A landscape with many valleys, sampled at points; each row gives a point and its height.
A ball rolls from a point to the lowest of its 5 nearest points, and stops where none of them is lower. Distance is the straight distance between rows; heights are no part of it.
<520> (h 24.2): [ 95 150 147  95 162 123  98 129 101 130 149 116 161 124 120  74 151 136
 213 110 118]
<812> (h 49.3): [154  93  62 155  76 163 110  88  80  98  67 138 117 143  98 149 152 130
  77 149 126]
<966> (h 43.7): [117  99 112  98  96 123 103 129  90 132 120  91 180 139  86  97 188 172
 192 104 153]
<32> (h 14.9): [133 131 139  92 149 110 159 157 178 114 151 146 112 136 117 140 147 106
  87 139 120]
<960> (h 40.2): [107  92  93  99 118 155 114 107 100 126 134 110 178 133  77 129 195 155
 182  96 136]
<728> (h 55.7): [129 152 158 103 170 104 146 156 142 171 164 149  80 123 172 174  80 141
 124 133 119]
<721> (h 59.7): [143 103 131 147 120 114 120 114 136 101  75 120 133 153 119 151 155 100
  82 120 131]
<852> (h 46.4): [142 143 154 114 162 129 156 151 157 176 164 142  67 123 174 170  65 117
 103 147 117]
<344> (h 34.2): [176 122 133 175 112 127 157 127 147 140  99 122  87 106 166 141  61  91
  74 156 118]
<752> (h 26.2): [179  94  92 177  91 136 169 103 142  98 118 153 114 130  84 128 118 118
  64 114 124]
<745> (h 52.0): [120 111 103 131 103 133 120 100 115 137  85 126 132 142 145 134 148 126
 134 125 149]
<534> (h 32.4): [ 99 132 143  92 137 104  78 129 116 125 110  89 179 128  89  89 189 124
 180 127 131]
<116> (h 12.3): [ 74 157 144  94 119 129  89 121 113 131 166  97 207 124  98  82 150 145
 195 120 130]
<724> (h 52.7): [117 112 101 120 114 133 116 111  92 115 102  99 143 158 113 109 169 154
 140 119 142]
<50> (h 32.8): [161 137 109 181 128 143 167 132 143 142 154 164  93 110 123 167  68 136
  89 138 107]
<927> (h 17.7): [ 64 173 185  94 176 102  68 148 118 136 148 119 166 117 164  51 132 116
 181 137 115]
<920> (h 50.9): [135 135 144 134 164 125 152 122 151 196 110 130  61 127 203 172  78 109
 110 157 138]
<492> (h 32.6): [102 142 105  96 135 131 135 144 101 122 151 125 154 149 107 127 174 161
 173 115 128]
<1011> (h 31.7): [ 85 111 137  62 114 133  54 145  98 113 125  88 198 119  69  93 201 138
 193 122 134]
<828> (h 29.6): [ 98 148 153  65 176 119 111 170 147 122 158 143 142 123 109 133 149 134
 150 134 114]
<738> (h 30.1): [177 116  72 172 104 142 163 123 157 103 176 151 110 111  87 120  95 132
  89 119 105]
<364> (h 41.4): [163  81  72 133 102 162 144  83 115 116  91 133 130 150 111 147 138 147
  90 105 151]
<785> (h 41.3): [128 139 137 128 119 106 134 129 139 120 101 124 114 135 169 153 113 120
 133 124 126]
<423> (h 18.8): [158 133  83 188 118 155 154 102 129 152 154 150  96 153 153 144 110 180
 113 129 155]
<618> (h 15.0): [165 110  85 201  94 152 160  94 131 131 114 156 105 136 152 145  91 166
  86 114 145]
<89> (h 36.6): [155 108 124 167 124 127 157 117 141 140 136 142  94 136 136 137  90 113
  99 130 131]
<66> (h 41.5): [115 103 145 116 125 118 106 159 141 118  73 128 149 129 137 133 174  79
  80 157 152]
<405> (h 27.3): [157 118 145 125 131 113 152 139 166 123 122 140  99 107 142 161 101 100
  81 126 112]
<464> (h 13.7): [ 53 179 176  79 174  97  96 163 119 120 171 120 181 115 124  74 162 134
 185 126 103]
<368> (h 38.1): [112 101 100  87 112 153 102 123  95 127 138 113 164 144  59 113 184 161
 173 104 128]
<329> (h 26.0): [155 127 128 198  91 133 161  85 117 121  85 135  97 128 155 141  81 122
  88 146 118]
<545> (h 35.1): [ 82 141 167 101 142 104  82 118 125 121 108  97 182 132 150  81 157 106
 184 143 146]
<692> (h 45.7): [107 134 123 140 117 149  98  87 101 158 132 123 152 158 155 102 118 206
 181 107 140]
<418> (h 12.7): [197 115  96 229 109 184 164  98 146 128 124 148  72 107 128 114  37 136
  54 125 107]
<914> (h 41.7): [138 117  99 118 115 147 164 128 147 116 139 139 124 125  99 167  98 112
  84 110 121]
<766> (h 35.4): [154 144 139 162 143 125 145 128 155 172 144 147  50 126 184 169  59 120
  88 162 127]
<657> (h 21.4): [ 95 149 147  99 168 119 135 128 141 142 137 124 131 133 142 140 129 151
 159 125 114]
<551> (h 35.8): [139 106  91 150 101 125 147 126 128  94 111 117 137 114 111 145 136 104
  76 111 122]
<632> (h 36.1): [159 130 136 151 126 128 158 132 145 115 143 137  98 117 149 167  90 107
 103 146 125]
<546> (h 51.5): [134  82  95 102 102 147  95 134 118 126  98 125 147 136  87 121 184 131
 115 134 136]
<647> (h 15.6): [180  89  96 229  79 149 159  93 104  78  93 135 112  88 104  82  62 112
  47 102  68]
<307> (h 23.9): [134 129 123 106 128 102 156 147 143 136 131 149 122 124 126 163 126 124
 113 125 138]
<21> (h 34.0): [124 153 113 130 133 141 141 123 128 134 165 156 102 146 150 149 109 178
 138 110 126]
<571> (h 45.1): [126 115 100 130  94 130 133 123 126 120 103 129 160 135  88 122 164 143
 120 133 138]
<64> (h 56.9): [132 139 144 140 164 121 139 117 152 146 114 122  76 141 187 145 104 112
 112 140 136]
<460> (h 21.0): [186  87 108 199  93 130 153 115 141  79  99 118 126 107 110 114  78  63
  56 133  73]
<48> (h 18.4): [ 84 175 160  85 169 103 114 153 128 123 154 104 158 145 142 101 159 133
 176 135 127]
<398> (h 17.6): [ 48 177 205  96 184 112  70 159 103 100 189 134 199 104 109  43 128 124
 174 172 101]
<1004> (h 34.3): [155 133  86 186 111 167 181 121 149 146 165 154  74  93 117 164  73 144
  74 115 134]
<171> (h 52.6): [125  82  87 135  82 124 109  92 102 114  79 119 133 151 112 148 182 155
 117 133 144]
<271> (h 8.6): [185  98 110 237  77 153 165  84 134 116 107 146  96 115 127 117  51 145
  50 122 113]
<815> (h 40.9): [116 102  78  64 109 150 114 137 112 125 126 130 161 132  57 123 197 142
 140  89 150]
<414> (h 11.0): [160  98 152 152 107 104 133 136 137 103  93 134 124 118 134 137 108  67
  55 161 118]
<893> (h 27.8): [123 104 140  87 113 109 119 146 144 108 110 133 147 126 125 141 152 114
  99 127 115]
<597> (h 13.3): [205 129 116 237 106 168 168  82 124 163 139 133  51 105 147 138  31 137
  65 132 125]
<43> (h 24.4): [148  97 113 173  94 125 159 105 115  81  98 144 130 126 119 136 101  84
  71 125 127]
<862> (h 14.1): [105 138 131  74 147 122  88 150 110 128 177  95 180 119  80  87 177 137
 197 106 133]
<152> (h 22.1): [ 81 143 146  68 138 113  58 175 128 117 166 102 187  95  74  88 195 115
 185 137 117]
<234> (h 50.8): [154 137 152 149 127 132 154 136 140 155 113 137 100 132 206 183  98 104
 109 148 139]
<741> (h 27.7): [ 95 142 180  99 162 102 108 135 143 133  95 110 125 139 183 125 140 100
 146 141 155]
<804> (h 22.4): [ 90 147 190  95 164  87  64 150 129 131 127 105 175 111 137  85 189 128
 184 129 140]
<708> (h 40.7): [144 135 126 154 124 140 144  80 117 156  89 122 105 161 174 143 107 145
 135 125 134]
<75> (h 23.2): [143 142 109 171 132 150 168 103 126 147 131 126  65 142 182 163  84 145
 136 136 147]
<134> (h 37.9): [140 118  94 124  98 146 157 115 130 134 136 132 119 150 121 162 120 157
  99  97 136]
<663> (h 20.7): [182 104 126 173  91 104 162 132 181  87 118 127 113 103 112 125  75  68
  56 134 107]
<542> (h 60.7): [116 115 144 126 121 112  82 126 119 107  64 115 161 129 121 129 177  95
 139 133 138]
<438> (h 35.2): [113 181 147 102 171 125 147 143 137 144 173 144 102 126 154 143 106 153
 182 135 106]
<198> (h 35.0): [ 93 146 105  85 113 142 131 127  99 114 167 155 139 142 116 143 156 163
 162 115 129]
<454> (h 22.7): [ 65 186 170  92 153 107  91 132 102 152 189 120 156 119 130  67 125 126
 193 150  92]
<994> (h 18.7): [170 108 104 191  85 150 167  93 120 114  92 140 114 123 105 148  79 122
  94 112 129]
<315> (h 37.7): [141 132 142 145 140 124 152 108 134 151 106 131  81 136 196 136  95 144
 131 138 153]
<587> (h 19.6): [124 137 121  99 132 110 120 172 128 128 126 117 139 130 121 138 162 114
 147 121 134]
<762> (h 39.1): [140 127 129 146 119 139 140  99 123 140 115 125 117 147 154 146 125 157
 153 116 117]
<621> (h 3.7): [113 139 142  92 159  99 127 137 151 131 106 132 123 144 146 130 160 103
 134 140 148]
<365> (h 38.0): [138 142 118  96 150 134 173 141 136 160 164 150 100 127 147 155 100 147
 141 120 138]
<147> (h 38.6): [ 89 105 103  88 122 120  86 136  91 121 126  88 180 118  56  97 202 130
 180 112 137]
<139> (h 47.9): [122 167 161 104 155 129 120 151 150 142 151 143  85 139 177 131 119 124
 145 137 135]
<218> (h 42.8): [112  88  90  66 106 161  76 117  84 118 114 104 181 131  51 107 197 135
 176 109 149]
<87> (h 21.1): [132 125 135 109 155 119 166 178 170 111 164 153 123 110 116 171 115 100
  88 143 123]
<902> (h 61.4): [144 122 144 154 116 117 132 118 113 109  79 129 131 139 165 143 135 121
 134 128 134]
<310> (h 49.4): [126 153 147 115 171 130 147 133 135 155 143 147  78 140 168 158  90 120
 139 137 122]
<986> (h 70.3): [109  93 110 111 108 127  82 110  92 118  73 108 190 144  94 115 204 125
 163 115 159]
<153> (h 52.8): [140 158 121 125 142 125 165 161 145 155 184 174  79 136 146 158  72 142
 109 134 117]
<757> (h 27.6): [ 86 158 115  81 145 127 128 151 125 128 141 125 151 131  96 127 152 145
 157 109 112]
<699> (h 18.5): [ 40 179 195  91 174 107  44 167 120 106 175 111 210 103  91  44 170 123
 196 154 120]
<950> (h 35.5): [ 91 148 183 116 147 114 110 122 102 135 138 100 123 139 165 107 113 124
 189 128 119]
<585> (h 27.0): [182 130 120 192 141 133 166 116 153 162 155 129  86 114 168 161  36 132
  93 134 118]
<532> (h 25.9): [ 91 128 177  71 158 118  46 178 123 117 139  97 192 100  89  64 213 102
 178 157 133]
<773> (h 20.0): [185 126 138 215 109 126 163 108 153 145 135 143  53 108 151 144  54 113
  80 136 122]
<268> (h 27.2): [107 132 166  56 149  92  95 180 135 110 130 122 160 116  92  78 198 123
 144 112 144]
<267> (h 27.1): [145 149 112 149 142 167 161 117 127 157 158 151  79 143 160 135 104 186
 145 115 140]
<141> (h 29.2): [122 120 145  94 127 114 100 169 137 114 104 109 170 132 115 132 190  95
 130 123 154]

Where does a ball stop that starts at each point below?
<986> | <116>
<50> | <271>
<728> | <621>
<310> | <621>
<745> | <271>
<902> | <271>

Call two points neighbours if one is among the 5 nearest of the other. Go from one point of each pair to the other, from neighbour to neighbour, staying as low as possible. Name the highest point that can't be avoided.
<116> / <414> | <405>
<464> / <621> | <657>
<414> / <271> | <460>
